Points on a hilly landscape, in no order, each with its height.
From any point a ball takes the steepest step (drop divided by distance) to one of its 2 nearest points. It stops when none of these is lower. Distance is the straight distance between rows; heights are no part of it.
z141 (h 1.66): [123 105 134 121 138  94 171  50  83 108 125 168  95 103 112 132  91 131
 114  99]
z756 (h 4.01): [147 145 131 123 120 161 177 191  81 159  97 125 123  78 121  96 149 134
 137 136]
z450 (h 2.26): [128 100 115 126 136  85 108  36 143 140 161 161 107 145 127 173 132 163
 100  94]
z10 (h 6.69): [148 129 123  89 109 113 155 180 136  82 142 119 137 140 171  52 151 188
 128 106]
z354 (h 4.84): [123 105 122 163 176 161 100  56  90 145 108 105 117 102 155 112 133  83
 140 128]
z180 (h 7.04): [130  73 194  90  89 131  94 133 180  99 130 148 195 126 107 115 138 147
 154 113]
z383 (h 3.32): [117  98 176 116 114 135 104 153 136 112 137  77 140 124 131 125 146 157
 149 113]
z608 (h 1.13): [113 126 119 139 147 115   7  71 204  93 156 157 151 191 121 131 126 133
  97 179]
z81 (h 5.59): [109 125 130 176 162  96 117  62 103 154 111 140 105 123 125 147 129 138
 102 107]
z603 (h 3.78): [ 98  89 177 134 126 129  62 133 165 125 128  67 148 157 138 147 143 141
 138 139]
z154 (h 2.86): [111 142  93 129 126 123 190 146 175 120 123 115 119 173 126 156  82  81
  99 166]
z273 (h 3.45): [146 158 130 135 100 112 119  84  82 106 150 183 131 120  89 160 109 136
 115 110]
z41 (h 3.06): [147  96 127 103 102 149  96  87 167  91 165 138 172 120 122 120 130 109
 118 143]
z685 (h 2.83): [138 161  94 145 138 149 200 172 126 159  61 143 142 138 143  68 115  62
 140 150]
z615 (h 5.19): [146 121  79 108 174 172 120  78  93 137 174  99  89  82 159 140 124 105
 150 115]
z704 (h 4.69): [109 118 151 145 124 122  69  93 150 153 155  89 119 171 106 195 152 137
 108 160]
z922 (h 3.36): [119 125  90 123 124 139 131 136 155  95 106 142 154 167 153  68  81  58
 129 165]
z923 (h 7.34): [132 123 138  95  92 129  99 169 172 101 159 110 177 141 127 149 162 165
 115 132]
z479 (h 5.95): [112 142  90 138 138 144  91 169 131 197  74 157 150 136 165 144 123 101
 152 110]
z64 (h 2.85): [125 133  80 113 126 140 100 131 129 100 124 146 142 152 176  79  85  91
 138 129]
z276 (h 4.34): [140 108 157  96 103  98 106  90 162  58 166 189 176 144 116  97 122 168
 141  84]
z385 (h 2.54): [145 100 145  98 113 141  70  50 174  92 181 166 172 136 102 155 130 109
 127 135]
z456 (h 4.70): [138  86 127 118 119 163 179 163 175 155  85  91 146 125 135  89 133  71
 132 168]
z277 (h 2.49): [117 177 134 196 141 122 118 159 103 152  90 123 138 139 127 121 157 131
 112 133]
z101 (h 4.49): [129  92 162  79 136 132 148 166  92 126 138 104  81  71 110 138 100 143
 187  99]
z989 (h 2.98): [119 140 151 150 158 141 158 159  58 128  98  96  87  96 124  64 124 115
 154 143]
z903 (h 6.25): [139 153  92 129 107 149  70 145 145 142 121 163 167 147 146 144 131 100
 125 142]
z631 (h 2.08): [145 106 137  88 138 126 135 116 132 125 177 101 124 102 152 145 161 195
 158  52]
z332 (h 5.60): [114 185  84 167 160 145 120 165 151 173  79 121 147 187 162 145 128  74
 146 148]
z662 (h 2.30): [138 140  94 138 142 145 178 157 102 139  84 132 116 122 161  58 102  83
 146 145]
z576 (h 2.48): [161 125 142 109  93 149 141 127 114 161 131 160 161  69  98 152 151 135
 143  98]
z261 (h 3.16): [102 137  90 151 134  89 106 138 195 105 129 151 144 199 159 118 120 148
  81 136]
z239 (h 6.66): [134 103 134  79  99 166 105 192 139 161 122 109 156  99 144 159 137 128
 167 107]
z665 (h 5.20): [113 150  93 148 169 137 187 189 118 161  90  89  97 126 159 110 113 105
 147 132]
z706 (h 3.58): [172 147  81  88 109 164 155 143  87 111 157 140 118  90 140  90 113 111
 143 128]
z715 (h 5.66): [123  76 148  88 139 105 179 128 122 105 154  95  70  96 122 148 104 153
 130 102]
z46 (h 6.78): [126  84 133  73  92 148  87 153 164 147 123 133 166 125 143 155 113 122
 164 110]
z235 (h 3.59): [114 138 103 139 117  92 147 140 158  88 140 127 132 162 148 108 129 163
  87 117]
z236 (h 3.94): [115 155 132 177 135 121 176 120 102 173  98 138 114 105  87 164 123 105
  96 147]
z459 (h 3.12): [123 160  93 144 136 106 138  97 115 141 174 108  78 144 120 197 138 165
  78 128]
z306 (h 2.87): [126 109 107  84 111 123 124 171 145 114 139 121 136 136 177 113 122 169
 147  83]
z577 (h 4.24): [149 142  88 134 134 157 174 132 159  95 139  81 133 148 160  56 144  92
 101 181]
z352 (h 5.77): [154 146 125 100 100 142 173 167  93 132 154 121 115  78 103 158 140 149
 129 116]
z862 (h 3.98): [111 128 134 120 138 107 140 126  89 139 130 129  97 107 116 162 103 142
 137 100]
z973 (h 5.83): [128 116 154 129 155 122  86  40 100 165 166 131 108 121 117 188 158 165
 142  94]
z691 (h 2.59): [113 110 155 126 165 130 136 151  71 120 114  80  79  90 143  88 123 140
 170 109]
z396 (h 4.22): [112  91 168 153 125 137  96 114 187 144 116  84 152 136 115 160 156 107
 107 159]
z454 (h 6.74): [131 145  79 122 176 110 209 160  96 122 141 104  47  98 150  98 115 157
 119 109]
z871 (h 2.88): [126 159  88 164 137  98 121  72 129 148 147 149  97 158 120 174 139 148
  75 124]
z518 (h 6.80): [ 82 130 120 119 128  98  72 157 203 107 153 121 157 215 130 159 123 165
  93 163]
z764 (h 4.80): [125  86 140 133 146 136 175 105 123 132  90 102 105 115 137  88 104  81
 127 153]
z834 (h 3.63): [ 94 142 123 168 162 110 144 121  89 129  82 133  98 144 137 104  66  82
 144 131]
z399 (h 5.01): [122 134 118 134 146 123 219 186 134 137  90  99  93 145 142  79 108 111
 134 135]
z593 (h 4.62): [149 141 110 120 122 143  84  77 123 189 159 138 126 120 113 207 163 141
 118 123]
z318 (h 5.00): [119  92 144 151 163 141 125  67  87 115  94 124 109 109 139  98  98  75
 139 137]
z416 (h 5.69): [105 108 152 158 157 115  91  46  99 158 126 115  90 143 111 194 122 127
 114 136]
z955 (h 4.83): [121 149  99 157 199 161 130  86  71 152 128  91  76  98 141 148 112  76
 133 152]
z707 (h 2.31): [119 146 100 124 103  84  69  99 162 130 153 190 127 188 119 174 117 161
  94 138]
z124 (h 5.18): [158 162  87 153 141 128 155  74  74 135 132 166 120  79 130 108 150 145
 106 103]
z724 (h 5.48): [134 128  97 171 144 100 115  62 126 144 103 185 127 127 137 115 130 117
 101 106]
z363 (h 2.71): [110 158  95 152 120  69  80 118 175 106 151 172 132 200 123 147 128 169
  71 140]
z723 (h 4.64): [114 116 144  84 146 120 117 143  91 124 161 116  89  98 134 160 106 169
 190  67]
z929 (h 4.57): [139 149 163 143 109 133  76 117  74 135 121 160 152 100 113 132 138 148
 167 101]
z25 (h 1.38): [154 115 155  99 160 136 175 136  55 133 123 120  75  61 126  44 131 155
 167 115]
z900 (h 4.27): [131 120 118 118 108 176 152 177 162 152 103 101 157 124 128 132 121  61
 132 176]
z750 (h 3.90): [163 137  84  79  93 148 158 159 123  94 158 135 135 118 150  81 121 130
 123 128]
z375 (h 4.39): [132 134 132 133  94 136 155 183 158 131  73 171 167 137 118  97 115  89
 120 163]
z300 (h 4.86): [126 117 145 129 144 109 112 104  91 159 112 162 133  90 135 119 143 173
 154  62]
z754 (h 2.95): [115 156 131 165 130 125 123 151  93 129  96 129 127 129 134 108 122 119
 134 123]
z109 (h 4.73): [128 128 169 118 124 125 116 109  75 148 124 168 139  80 106 139 126 152
 176  73]
z934 (h 3.55): [143 146 140 148 111 141 151 187 110 171  68 146 162  89 119 110 165 122
 132 129]
z954 (h 6.01): [171 148 149  96  87 133 169 112 107  97 181 159 142  95  84 142 158 178
 132  97]
z709 (h 2.06): [139 129 153 109 196 146 130 133  47 120 163  94  68  44 124 109 132 151
 190 102]
z528 (h 5.78): [108  99 154 129 159 108  73  36 106 183 144 116  86 144 116 203 142 164
 136 126]
z617 (h 5.10): [152 129  96 111 174 168 152 103  60 129 151 107  78  57 138 111 115  96
 154 132]
z613 (h 5.74): [128 101 119  82 122 107 182 154 140 103 152 107  91 120 141 127 100 157
 120 107]
z607 (h 5.94): [135 108 176 158 111 136 160  99 101 146  84 140 134  86  75 127 130  91
 123 148]
z648 (h 5.28): [174 101 122  71 160 142 201 124  89  90 190  94  46  64 115 117 130 144
 143 130]
z297 (h 6.84): [106 181 108 160 115 112 164 152 114 106 118 146 113 165 106 147  76  87
 102 164]
z849 (h 6.56): [110 118 181 143  95 139 102 158 153  87  96 134 181 145  85 102 110  88
 125 193]
z751 (h 5.47): [115 130 123 160 136 125 139 171 217 140  73 129 173 170 136 118 148  95
 106 165]
z442 (h 6.55): [109 165 118 119 101 129  23 158 164 108 145 168 182 188 113 152 124 136
 124 171]
z730 (h 4.79): [136 111 114  98 124 120 218 200 120 151  86 136  99 119 140  67 108 127
 137 131]
z307 (h 6.73): [101 170 117 167 131 119 109 188 156 148  84 146 150 187 140 153 120 112
 119 147]
z870 (h 4.65): [153 151  98 151 121 159 134 155 162  95 127 119 175 142 153  57 173 104
 103 177]
z79 (h 2.92): [ 96 126 114 125 131 114 144 176 105 155  81 147 109 131 146 126  68 103
 154 103]
z935 (h 4.26): [126 115 129 105 107  91 101 100 179  47 168 183 173 158 106 101 113 160
  99 124]
z49 (h 5.51): [137 142  94  81 107 141 143 189 119 119 168 107  99 115 144 168 107 137
 147 121]
z983 (h 2.09): [146 113 146 105 145 158 126  83  83 144 159 115 116  67 117 151 130 130
 161  98]
z143 (h 5.42): [137 129 146 126 130 114  67  95 138 133 164 127 148 138 140 149 175 192
 136  84]
z334 (h 3.17): [169 125 127 100  74 148 110 132 146 127 129 185 186  98 103 137 144 119
 135 117]
z337 (h 4.28): [142 145  77 142 134 154 164 137 163 154 147  84 123 132 149 161 166 112
  93 146]
z72 (h 1.99): [142 110 126 119 127 121  31  37 175 109 170 167 150 165 105 156 135 121
 117 160]
z992 (h 4.11): [119 136 121 168 138 146  31  85 165 159 108 137 141 177 129 153 132  80
 126 178]
z898 (h 2.84): [140 118 131 164 158 155 108  65 123 141 146  64 117 112 143 145 174 116
 109 141]
z604 (h 4.56): [122  71 138 119 132 127 170 100 149 108 120  85 115 132 145 103 121 111
 107 138]
z558 (h 3.85): [124 152  84 156 147 142 155 130 143 102 116 106 126 164 167  76 110  82
 120 153]
z304 (h 1.32): [138 142  99  98 143 145  96  78  92  99 204 105  89 129 141 171 116 141
 140 114]
z382 (h 4.51): [130 106 158 157 125 135  65  84 184 160 136 107 140 154  99 191 170 118
  98 172]
z799 (h 6.23): [114 162  80 137 133 128 103 166 130 134 126 127 125 167 174 132 118 134
 124 121]
z17 (h 4.25): [111  96 151 157 133 103  83 141 183 135  70 149 166 148 152  94 148 138
 117 110]
z881 (h 3.46): [122 122 139 146 120 135 124 160 137 138  89 109 151 131 141  97 146 121
 126 140]
z227 (h 6.90): [111  69 167  88 101 129  86 143 175 123 107 124 171 130 144 114 120 127
 158 108]
z988 (h 5.32): [152 133  94 168 138 124 170  78 108 140 101 176 128  94 131  87 138 105
  94 121]
z220 (h 3.82): [127 108 131  92  83 141 138 189 135 143  83 161 166 117 131 117 102 105
 151 122]
z280 (h 6.64): [114 146 152 166 115  96 171 136  99 102 123 122 112 137 103 116 121 146
  99 137]
z914 (h 5.23): [162 112  87  95 170 156 189 125  94 107 174  91  51  68 139 115 114 117
 137 137]
z428 (h 6.08): [151 108 140 127 157 142 145  79 101  80 162  71  95 107 150  74 158 151
 125 127]
z697 (h 3.20): [112 110 156  94  97 134 157 167 125  75 134 105 120 140 102 100  72  96
 131 182]
z708 (h 3.96): [161  93 183  61  94 148 164 153  99 132 139 154 140  79 100 100 128 146
 191  90]
z647 (h 6.33): [145  77 183  79 101 153 119  87 158 105 180 112 168 108 108 144 156 140
 174  95]
z718 (h 3.93): [111 135 118 132 112  77 126 122 156  55 140 167 146 170 120  96  96 149
  82 131]
z782 (h 5.45): [127 106 143 135 161 125 214 108  94 119 135  89  64  83 107 134 121 125
 106 145]
z65 (h 4.46): [124 147 118 184 156 153  72  80 126 178 115 100 118 161 134 161 143  74
 124 174]
z132 (h 3.31): [121  92 124  98 108 116 148 147 125 137  92 148 123 118 142 113  72  94
 146 110]
z159 (h 0.81): [126 143  88 117 143 140  91  93 117 100 191  87  91 157 156 166 107 115
 120 145]
z84 (h 6.13): [138 112 194 130  81 128 151 115  99 109 112 149 146 101  70 107 119 113
 122 149]
z321 (h 3.79): [123 122 128 121 106 153 151 154 136 111 119 100 127 134 119 129  96  76
 127 172]
z371 (h 4.23): [154 131  67  87 104 132 148 120 145 103 173 141 131 125 154 128 119 141
 109 104]
z90 (h 5.39): [112 117 138 118  96 117  91 162 186 155 128 117 158 163 114 201 143 140
 103 148]
z506 (h 6.40): [124 158 126 131  92 146  52 169 159 132 130 155 181 157 117 165 140 111
 119 164]
z202 (h 4.90): [ 91 124 148 142 125  86  35  89 149 174 126 120 104 200 109 190 146 167
 126 169]
z891 (h 3.51): [111 173  92 150 140 131 158 156 196 135 117 121 151 202 123 162  97  64
 107 185]
z217 (h 5.05): [ 97 125 131 156 132  80  72  98 176 169 116 135 114 196 129 178 146 168
 100 140]
z264 (h 6.32): [128 132 169 146  85 124 132 119 134 113 127 136 150 114  69 159 129 111
  97 159]
z471 (h 5.56): [115 127 170 130  95 115  82 145 148 157 131 125 143 140  96 200 161 168
 122 119]
z460 (h 2.46): [155 100 172  85 109 116 161  80  90  62 152 162 118 115 108  65  99 141
 150 107]
z845 (h 5.70): [131 121 186 127  92 112  75 111 172 115 155 156 171 135  79 182 163 170
 120 122]
z579 (h 5.38): [121 181  70 158 177 151 158 167 137 162  99  95 110 159 161 134 109  80
 151 142]
z984 (h 6.52): [112 153 169 170 108 128 122 146 145 100 116 119 157 145  80 138 125  90
 105 192]
z77 (h 5.76): [116 138 100 145 129 124  92 185 221 142  79 177 179 190 141 135 134  95
 108 154]
z586 (h 5.71): [138 132 150 180 118 146 157 134 130 156  60 147 151 108  99 114 139  74
 120 162]
z322 (h 3.56): [127 119 112  94 132 110 114 112 117 184 143 161 122 111 136 181 128 172
 150  66]
z911 (h 5.30): [118 110 155 126 125 121  41  86 141 138 138 146 146 145 138 151 137 151
 154 103]
z326 (h 6.28): [106  93 164 130 102 141  91 165 185 113  79 147 193 149 114 106 115  78
 134 171]
z520 (h 2.91): [133  95 189  89 102 132 145  99  83  61 145 132 112 118  95  84  77 113
 153 154]
z282 (h 5.75): [119 150 143 170 117 103 102 134 135  87 104 158 153 147 130  77 133 127
 107 140]
z865 (h 3.72): [135 171 137 131  92 109  88 119 105 102 163 169 144 139  90 164 118 153
 116 126]
z66 (h 6.97): [114 188  95 173 119 115 104 116 115 116 124 166 123 174 110 147  94  97
 104 160]
z435 (h 6.09): [118 154  71 120 120 130  78 151 147 173 114 164 139 170 162 161 115 119
 135 123]
z54 (h 3.57): [142 105 135 170 135 142 143 118 177 163 105  93 151 108 133 126 192 118
  91 139]
z787 (h 6.15): [143 130 183 138  90 121 124 151 139  76 126 138 176 132 102  72 173 167
 110 143]
z256 (h 2.96): [ 97 153 142 186 166 116 132 146  98 186  84 107 118 120 121 148 147 130
 124 129]
z653 (h 2.39): [140 102 139  85 114 106 157 109 157 107 188 127 132 128 135 149 157 198
 140  54]
z254 (h 2.94): [120 112 153 116 131 134 121 148 103 110 132  88 116 112 148  98 129 149
 159 109]
z729 (h 4.67): [115 127 120 174 182 155 108  60 110 178 110  97 101 128 141 158 129  70
 126 160]
z74 (h 5.65): [141 164  98 102  96 135 154 175 105 146 157 129 119 108 107 195 117 144
 120 118]
z252 (h 5.21): [113 105 144 148 134 114  91  93 118 117  95 144 137 132 130 102  99  98
 137 122]
z21 (h 5.06): [160 141 131 161 108 156 152 172 173 132  87 121 175 128 133  80 197 107
 103 165]
z107 (h 3.68): [104  71 152 108 130 114 114 146 154 146 117  85 116 134 153 149 117 148
 147  99]
z224 (h 3.99): [105 150 136 179 175 122 186 149 160 129  66  91 128 183 143  86 101  73
 144 160]
z255 (h 2.58): [152 138  89 135 121 105 132  67 129 125 163 161 122 134 131 153 142 152
  84 100]
z793 (h 4.55): [110 125 130 149 122 118  46 155 169 130  76 166 176 166 162 103 134 124
 137 116]
z524 (h 2.50): [152 133 134 144 137 165 115  76  89 129 145 103 125  81 120 131 165 113
 127 134]
z778 (h 3.97): [140 101 110 140 135 155 167 122 170 143 124  67 128 117 148 121 168  97
 102 157]
z748 (h 2.57): [139 106 181  82  93 139 171 153  96  89 134 104 105 119  93  76  93 108
 145 174]
z562 (h 1.81): [ 94 152  74 131 151 120  96 133 135 141 123 125 104 195 163 155  69  86
 138 151]
z886 (h 3.95): [ 98 156 124 180 185 111 199 139 115 144  62 115  99 156 140  94  83  82
 145 132]
z295 (h 4.97): [133 118 123 144 168 119 125  68  92 152 110 157 135  76 145  92 155 150
 134  69]
z683 (h 2.41): [148 129 118  86 124 128 136 151 112 128 160 130 123  96 155 126 148 186
 162  61]
z899 (h 4.50): [125 167  73 137 136 131 149 140 135 176 151 107 101 144 133 197 140 133
 100 139]
z534 (h 3.35): [107 147 121 189 178 122 156 113 120 167  82  94 113 141 136 129 129  95
 117 144]
z567 (h 4.66): [136 163  78 144 134 140 107 101 128 200 147 125 112 135 129 199 156 127
 103 143]
z894 (h 7.06): [111 167 112 170 130 124 103 115 107 152 112 143 115 152 124 160 111 106
 119 141]
z514 (h 5.40): [137 138  79  98 153 151 151 192 118 135 158  83  78  96 152 155 116 136
 155 120]
z590 (h 3.64): [106 164 120 177 155 118 212 160 109 179  87 110 107 113 102 152 121 107
 116 139]
z664 (h 6.77): [151 141  94 102 123 110 139 139 123  79 160 130 127 132 170  72 145 191
 126  84]
z80 (h 6.75): [100 163 130 159 123  96 156 144 118 101 131 112 102 161 105 156  99 128
  90 153]
z924 (h 2.97): [136 100 130 106 111 128 144 125 141 168 114 137 142  91 123 159 144 137
 125  94]
z146 (h 5.92): [111 161 155 184 118 101  67 132 140  88 122 145 154 164 116 119 147 148
  98 147]
z31 (h 4.30): [127 137 124 111 124 127 188 177  78 162  94 145 106  70 109 119 108 122
 141 115]
z213 (h 3.53): [170 107 172  95  89 141 159 146 110 129 123 144 153  84 109  85 161 162
 153 104]
z814 (h 1.55): [155 105 117 103 122 140 170 138  99 113 110 135 111 116 147  32 106 114
 143 135]
z86 (h 6.34): [138 122 160 120  89 104 169 172 144  87 125 128 146 138 110  84 152 169
  95 136]
z565 (h 2.89): [108 141 110 153 145 136  47 136 217 121 122 142 177 200 127 127 136  95
 105 193]
z129 (h 4.35): [117  84 126 123 142 136 123  77 139 112 144  91 107 132 143 142 112 105
 117 134]
z413 (h 6.92): [ 90 135 143 143 118  89  86 124 192 111 156 121 145 195  94 182 134 154
  71 178]
z810 (h 2.27): [116 123  95 118 120 124  84  96 147  81 156 145 143 166 152 117  89 115
 118 136]
z360 (h 5.13): [115 109 166 109 109 133  42 110 166 104 152 132 170 155 122 143 128 141
 146 121]
z247 (h 6.07): [124 149 161 151 108 111  81 147 136  83 143 135 167 148 123 116 166 176
 116 123]
z866 (h 5.55): [120  95 169 119 137 110 189 120  95  90 141  89  66 108 105 127 109 139
 116 136]
z738 (h 4.53): [131 115 129  98 138 124 201 177  69 161  81 153  85  84 117  70  82 115
 159 124]
z228 (h 6.53): [128 131 166 144 110  98 202 161 104 114 100 126 113 121 107  75 140 163
  95 131]
z533 (h 6.70): [ 91 142 114 109 112  97  36 149 179 100 159 153 169 205 117 163 110 160
 111 160]
z7 (h 3.77): [108 126 101 125 149 108 125 114 101 196 117 145  93 108 136 177 100 134
 133  94]
z57 (h 5.85): [138 121  78  86 116 117 197 181 147 118 134 126 101 126 157 109 103 140
 111 111]
z270 (h 3.19): [137 104 117 178 156 145  99  80 162 178 115  93 135 127 149 147 189 117
 100 131]
z761 (h 2.07): [139 103 138 101 111 102 179  78  90  80 134 165  99 114 108  86  79 128
 124 117]
z798 (h 3.30): [136  91 137  90 106 105 137 124 160 171 134 149 149 108 126 174 146 174
 137  61]
z661 (h 4.99): [138 135 104 136 156 168 151 111  78 132 120 102  94  91 138 100 108  77
 145 147]
z189 (h 6.47): [125 162 109 127 123 126 140 187 110  90 155  84 107 141 150 115 138 163
 117 130]
z355 (h 4.20): [117 129 125 122 147 126 152 148  73 192  84 156 126  58 123 120 120 131
 149  90]
z851 (h 6.20): [129 107 151 135 144  89 142  71 112  64 150 111 110 129 142  87 147 184
 118  85]
z587 (h 4.16): [118 113 104 125 135 133 133 101 111 130 132 119 102 122 148 139  97 111
 130 116]
z201 (h 6.02): [120 105 121 131 112 134  97 168 197 149  68 166 187 154 140 124 112  74
 137 145]
z127 (h 5.08): [131 160  87 159 168 132 127  96  81 169 124 150 125  83 145 113 157 146
 118  96]
z229 (h 3.76): [ 95 124 133 166 156 114 127 142 154 161  93  90 117 167 153 143 132 121
 121 129]
z571 (h 6.57): [140  95 153  88 109 169 109 143 127 162 148  98 143  83 124 175 150 131
 175  99]
z13 (h 2.75): [144 106 152  82  93  97 159  88 155  91 192 163 147 127 104 158 133 179
 124  84]
z781 (h 4.04): [138 183 141 148  93 121 114 155  77  97 135 156 143 126 103 126 135 151
 124 123]
z59 (h 3.27): [100 169 135 175 174 130 168 184  94 180  97  90  99  99 123 150 145 139
 126 128]
z296 (h 6.54): [125 110 162  81  95 108 158 189 136  68 138 106 135 154 135  51 133 187
 125 132]
z472 (h 1.50): [126 143  99  99 112 143 121 128 139  84 195  88 114 149 128 165 105 120
 113 157]
z26 (h 3.40): [129 160  95 168 161 128 179 144 169 144  52 149 147 176 151  82 107  61
 134 142]
z52 (h 5.41): [150 160 134 207 137 151 159 140 150 148  77 123 161 131 117 102 183  86
 102 172]
z897 (h 3.18): [161 127 110 101  98 163 145 105 101 118 140 144 133  88 111 120 120  87
 132 143]
z113 (h 1.67): [110 146 103 122 116 112  78 106 138 113 156 143 120 182 131 158  89 128
 115 141]
z126 (h 5.36): [150  96 137  99 166 134 205  87  92 123 168  98  62  49 105 144 134 137
 121 124]
z451 (h 4.32): [148 168 147 132  96 153 103 169  65 121 123 144 157  91 112 124 152 145
 157 119]
z876 (h 6.16): [140 124 140 117 148 117 146  76  98  54 182  93  82 123 146  98 132 165
 123 107]
z417 (h 4.00): [110 133 123 146 159 109 132  93  83 209  97 175 127  74 118 150 125 133
 132  89]
z680 (h 3.11): [148 125 136 111  94  95 128  82 129 107 159 196 143 114  93 156 125 158
 124  74]
z136 (h 5.29): [151 128  78 109 150 163 146 124 120 147 163  91  96  86 157 145 140 119
 135 121]
z305 (h 6.58): [ 99 159 141 139 102 120  94 188 144 121 121 138 155 173 115 159 112 129
 113 154]
z919 (h 6.59): [136 164 108 158 151 141 173 167 116 105 138  67  98 137 153  97 150 131
 107 150]
z349 (h 2.21): [111 143  86 117 110 120 145 147 175 117 164 106 122 169 131 175 110 121
  86 157]
z671 (h 5.80): [106 167 108 168 161 153 103 175 114 197  67 123 142 140 155 140 127  92
 160 126]
z452 (h 3.34): [106  98  95 100 120 122 119 150 169 153 117 123 133 150 170 144 113 131
 126 105]
z908 (h 3.69): [150 110 137  76  73 137 125 131 135  97 141 173 167 111 116 113 113 124
 148 113]
z931 (h 5.11): [125 121 129 150 139 142 185 167 188 142  78  91 160 158 148  82 144  81
 114 164]
z392 (h 6.45): [147 103 162  99  95 161  90 120 155 131 160 112 174 106 113 161 170 141
 151 113]
z785 (h 6.24): [165  97 169  76 120 155 149  74 122 100 190 131 134  88 114 131 146 140
 181  85]
z467 (h 2.10): [ 97 137 137 175 148 113  13 117 200 105 120 149 156 199 119 124 135 122
 108 188]
z260 (h 1.94): [169 108 180  78 104 162 162 147  72  97 151 110  89  87  91  90 102 111
 164 163]
z735 (h 3.60): [116 134 124 158 131 150  68 142 203 163 103 129 165 175 126 159 142  75
 113 183]
z509 (h 6.35): [111 177  98 145 130 120 116 203 136 112 121 116 138 172 164 129 147 161
 110 124]
z211 (h 4.21): [132 141 118 140 127 143 137 106  97 172 130 137 122  86 101 181 129 107
 112 128]
z776 (h 6.00): [141 123 136 135 169 136 136  90  90 115 166  76  96  83 145 116 173 170
 130 103]
z78 (h 5.89): [154 135 138 112  96 124 190 121 107 120 158 137 116  85  93 142 150 156
 101 115]
z215 (h 5.37): [108 108 161 156 126  98  57 105 125 123  83 171 154 139 132 101 112 131
 151 100]
z433 (h 6.68): [133 162  86 143 170 129 207 180  98 119 123  87  69 124 159  67 135 141
 117 135]
z572 (h 2.29): [106 118 158 129 196 131 106 128  58 137 140  73  60  73 135 127 129 151
 179 103]
z390 (h 4.43): [144 131 117 124 102 134 106  87 120 163 143 170 135 114  93 203 120 110
 115 132]
z554 (h 1.97): [121 103 135 128 145  98 144  39  98 120 158 149  96 118 111 170 112 146
 106  91]
z344 (h 3.33): [100 153 134 168 177 131 161 140  56 143  80 117  84 105 126  93  89  91
 156 138]
z913 (h 5.57): [111 121 162 147 110  89  89 141 133  80  90 167 159 153 136  65 118 151
 130 107]
z525 (h 5.97): [133 101  79  98 123 132 193 145 141 126 120 123 112 123 164  94  95  98
 115 123]
z198 (h 0.70): [164 125 130 106 146 143 187 153  67 139 101 127  86  91 138  24 126 135
 141 133]
z971 (h 3.91): [ 96  99 161 165 139 113 113 157 163 149  71 105 142 151 159 114 145 132
 123 121]
z921 (h 4.29): [131 101 168  65  93 132 153 173 102 130 139 135 114  86  97 155  94 136
 180  99]
z269 (h 7.19): [151 101 167  71  77 147 111 160 182  95 154 136 207 117 115 114 170 157
 143 125]
z702 (h 4.06): [124 117 142  89  99 116 110 121 126  78 158 157 152 139 130 110  96 153
 152  96]
z28 (h 6.85): [150 135  98 124 122 114 155 122 101 101 135 151 123 113 156  69 141 159
 111  95]
z610 (h 6.79): [139 120 101 105 144 108 187 130  90 109 139 127  82  97 149  78 119 165
 132  88]
z15 (h 5.91): [142 134 143 116 159 133 119  61 101 151 194 124 115  94 126 164 177 185
 159  63]
z830 (h 1.79): [145 108 178  94 180 124 157 133  50 109 145 107  58  58 108  79 129 167
 189 100]
z696 (h 4.07): [109 171 109 163 136 145 108 160 206 141 107 129 168 201 108 167 116  62
 115 201]
z302 (h 3.05): [177 120 173 110 101 150 140 119 119 137 139 159 177  77 101 116 194 160
 164  82]
z314 (h 3.07): [128 172 117 175 132 130 156 188 127 180  62 152 157 124 129 132 164 125
 111 124]
z404 (h 5.96): [129 125 126 126 183 123 119  74  93 144 171  98  92  90 148 155 158 178
 139  78]
z540 (h 1.69): [141 131 120  99 137 140 100  69 101 124 180 136 115 111 129 167 115 138
 152  94]
z512 (h 6.14): [163 122 181  90  96 136 150  98 113  80 185 150 152 104  92 109 150 157
 165 100]
z128 (h 2.40): [ 89 162  90 145 141 119 108 157 114 157  91 153 111 175 150 141  63  92
 152 126]
z859 (h 4.89): [117 112 143 125 117 127  41 141 178 101 129 141 192 157 141 109 141 140
 131 139]
z643 (h 5.90): [144 124 183 120  88 111 108 116 167  70 159 156 189 124  79 120 166 169
 115 125]
z493 (h 2.61): [165 116 143 104 111 170 182 133  88 123 134 107 103  77 100 104 117  92
 130 166]
z5 (h 5.22): [107 121 120 141 122 111  78 130 188 187 119 125 132 184 135 184 157 140
 108 147]
z959 (h 0.93): [102 148  86 129 133 123  59 113 138 144 150 115 103 200 152 167 114 127
 125 156]

Where does a ball stop that starts at each point below?
z984 -> z959
z57 -> z608
z567 -> z159
z851 -> z631
z785 -> z608
z911 -> z277
z849 -> z260
z876 -> z631
z295 -> z631
